A landscape with many valleys, sampled at points; each row gives a point and its height.
From any point a ball rolls to the lowest of the 5 points nearest to it. It stops when none of these is lower. Distance is the straight distance between rows; heights are no part of it.
Babim (h 3.77): [164 177 125 119 110 113 131 115  98 130 131 107 126 103]
soson (h 3.53): [110 101 165 158 146 150 128  94 135 107  59  83 127  97]
mepam (h 4.76): [178 183  80  65 105  66 128 130 111 111 122 120 109 145]
Gaki (h 2.67): [144 137 137 155 110 142 121 110 121 135 142 127 140 106]
fop (h 3.85): [152 150 143 147 114 141 124 105 115 133 130 113 139  99]
fege (h 2.48): [ 92  80 144 135 144 174 137 163 164 146 166 185 126 152]
nam (h 5.93): [175 165  85  73 104  82 146 114  92 118 152 155 139 148]
dus (h 2.38): [ 75  84 155 169 141 141  81 122 170 123  75 130 138 150]
kifar (h 1.33): [ 79  79 143 159 133 163 101 144 173 127 134 169 127 153]
vez (h 4.12): [148 171 134 119 128 125 152 124 104 112 101  63  94  83]
luru (h 3.25): [122 108 153 166 132 151 116 101 144 123  84 100 132 100]
selad (h 0.88): [144 123 125 130 119 130 143 124 108 152 186 161 156 127]
tor (h 2.28): [159 159 117 119 107 112 131 115  95 135 161 141 150 121]
pifug (h 4.18): [177 139  84  71 107  86 166 115  92 129 165 183 157 157]
Duviz (h 0.39): [134 121 125 144 116 141 135 126 118 145 181 154 156 122]
buze (h 1.31): [124 107 134 158 119 148 123 128 132 146 165 153 149 124]
buza (h 3.21): [156 164  66  74 153  54 137 162 107 114 110  40  78 121]
Tak (h 0.56): [ 83  88 149 169 132 152  92 128 171 129 112 147 137 144]
pifom (h 3.28): [ 93  86 162 165 149 135 111  97 148 117  48  94 135 118]
bag (h 1.69): [146 135 145 155 117 148 126 103 123 128 106 103 129  94]
sus (h 1.26): [135 111 128 130 131 132 155 140 116 164 195 171 154 134]
goz (h 1.54): [157 190 103  89 135  85 145 144  98 118 109  60  84 106]
feze (h 3.22): [131 119 145 166 120 149 113 105 136 129 114 121 138 103]
kubam (h 4.77): [140 149 148 143 130 143 144 110 117 112  94  73 109  84]
suda (h 3.51): [ 92  90 163 161 152 141 123  93 140 109  44  80 131 108]
gogu (h 2.59): [ 71  82 149 162 135 153  87 132 172 122 106 155 130 156]
Fik (h 0.71): [170 183 113 104 104  99 131 116  93 122 141 125 134 121]
zep (h 3.78): [166 163 100  97 103  93 145 114  88 125 160 152 149 139]
sev (h 1.44): [153 138 113 118 110 116 143 120  95 143 179 158 159 130]
vul (h 1.89): [106  88 140 144 134 163 132 153 151 155 183 179 135 143]
Ninu (h 3.42): [ 71  83 146 158 133 161  91 137 170 126 119 164 130 158]
rova (h 3.16): [143 165  76  82 160  68 146 164  96 112 114  35  75 112]
dadud (h 1.06): [121 107 138 166 119 154 111 122 143 139 145 144 143 121]
bep (h 7.38): [186 174  68  53  98  64 131 131 115 106 129 138 111 155]
Rana (h 0.83): [152 123 111 101 127 104 161 128  94 162 188 177 166 138]
Guk (h 3.30): [105  95 157 172 140 145 108 103 148 121  69  99 133 107]
Funiz (h 3.44): [ 71  87 161 102 160 189 135 177 175 130 129 197 119 182]
guteg (h 4.44): [131 137 152 146 136 152 144 102 121 111  80  72 108  82]
tez (h 3.47): [ 82  81 143 148 139 169 117 155 169 137 146 177 125 157]
zaf (h 3.43): [137 170 129 120 138 129 157 130 102 107 101  50  92  80]
tofe (h 2.33): [145 180 111 101 147 103 155 143  96 111 112  46  78  96]
lobu (h 2.75): [ 64  87 167 167 152 132  82 121 162 124  57 119 140 151]
Nim (h 0.60): [163 191 104  91 125  81 138 138 102 118 116  74  97 115]
muvak (h 3.10): [ 73  79 152 124 149 181 131 171 179 134 146 186 121 172]
kapep (h 2.78): [135 122 140 164 114 152 117 107 134 135 130 126 142 107]
loz (h 1.34): [119  95 134 146 128 153 135 143 140 153 183 165 147 132]
rasu (h 1.95): [109  89 143 134 139 159 148 161 147 168 187 181 137 146]
Seva (h 4.78): [ 61  82 148 139 141 164  99 154 172 117 120 175 126 175]
bevak (h 2.08): [171 189 105  90 115  79 136 129  97 119 125  99 107 120]
lim (h 1.96): [148 184  98  86 145  84 146 151  98 116 110  51  80 105]
takot (h 0.06): [183 144  69  52 105  79 167 117 102 112 159 178 143 163]
mune (h 2.89): [ 70  86 162 169 156 131  85 112 155 122  52 102 142 146]
Fus (h 5.26): [161 183 127 120 121 117 139 124 103 122 116  85 113  99]
zado (h 2.66): [ 97  90 145 168 126 157 102 130 160 132 132 156 137 140]
konet (h 1.67): [156 135 111 109 115 110 155 120  94 151 185 168 164 136]
nol (h 2.00): [175 183  75  67 127  52 127 143 114 114 107  85  90 133]
rako (h 1.83): [145 139 134 148 109 140 124 113 116 138 155 136 147 112]
Bona (h 5.23): [177 182  93  76 101  78 134 122 100 114 134 130 122 140]
Pesa (h 2.34): [102  88 135 158 131 163 123 139 155 145 161 163 138 137]
bimog (h 3.75): [ 60  83 154 115 149 178 118 165 173 117 121 194 124 188]
Suso (h 2.35): [120 102 147 173 123 154 101 109 150 134 121 135 139 116]

Two balls start at each pair of points below. Name the first point that both come to, or write -.
zaf, mepam => Nim
rasu, vul => Duviz
vez, Guk => -

Where does a ball stop that starts at each point below?
Pesa => Duviz
muvak => Duviz
Funiz => Duviz
pifom => Tak
suda => Tak

Call two points neighbours if one is among the 5 nearest of the other. Go from one point of each pair to the other, from neighbour to neighbour, staying as low as possible. Name the highest point that can't be avoided.
Nim, Duviz => tor
takot, Nim => zep
bag, kifar => Gaki
Rana, dadud => buze
Duviz, Rana => selad
Fik, Nim => bevak
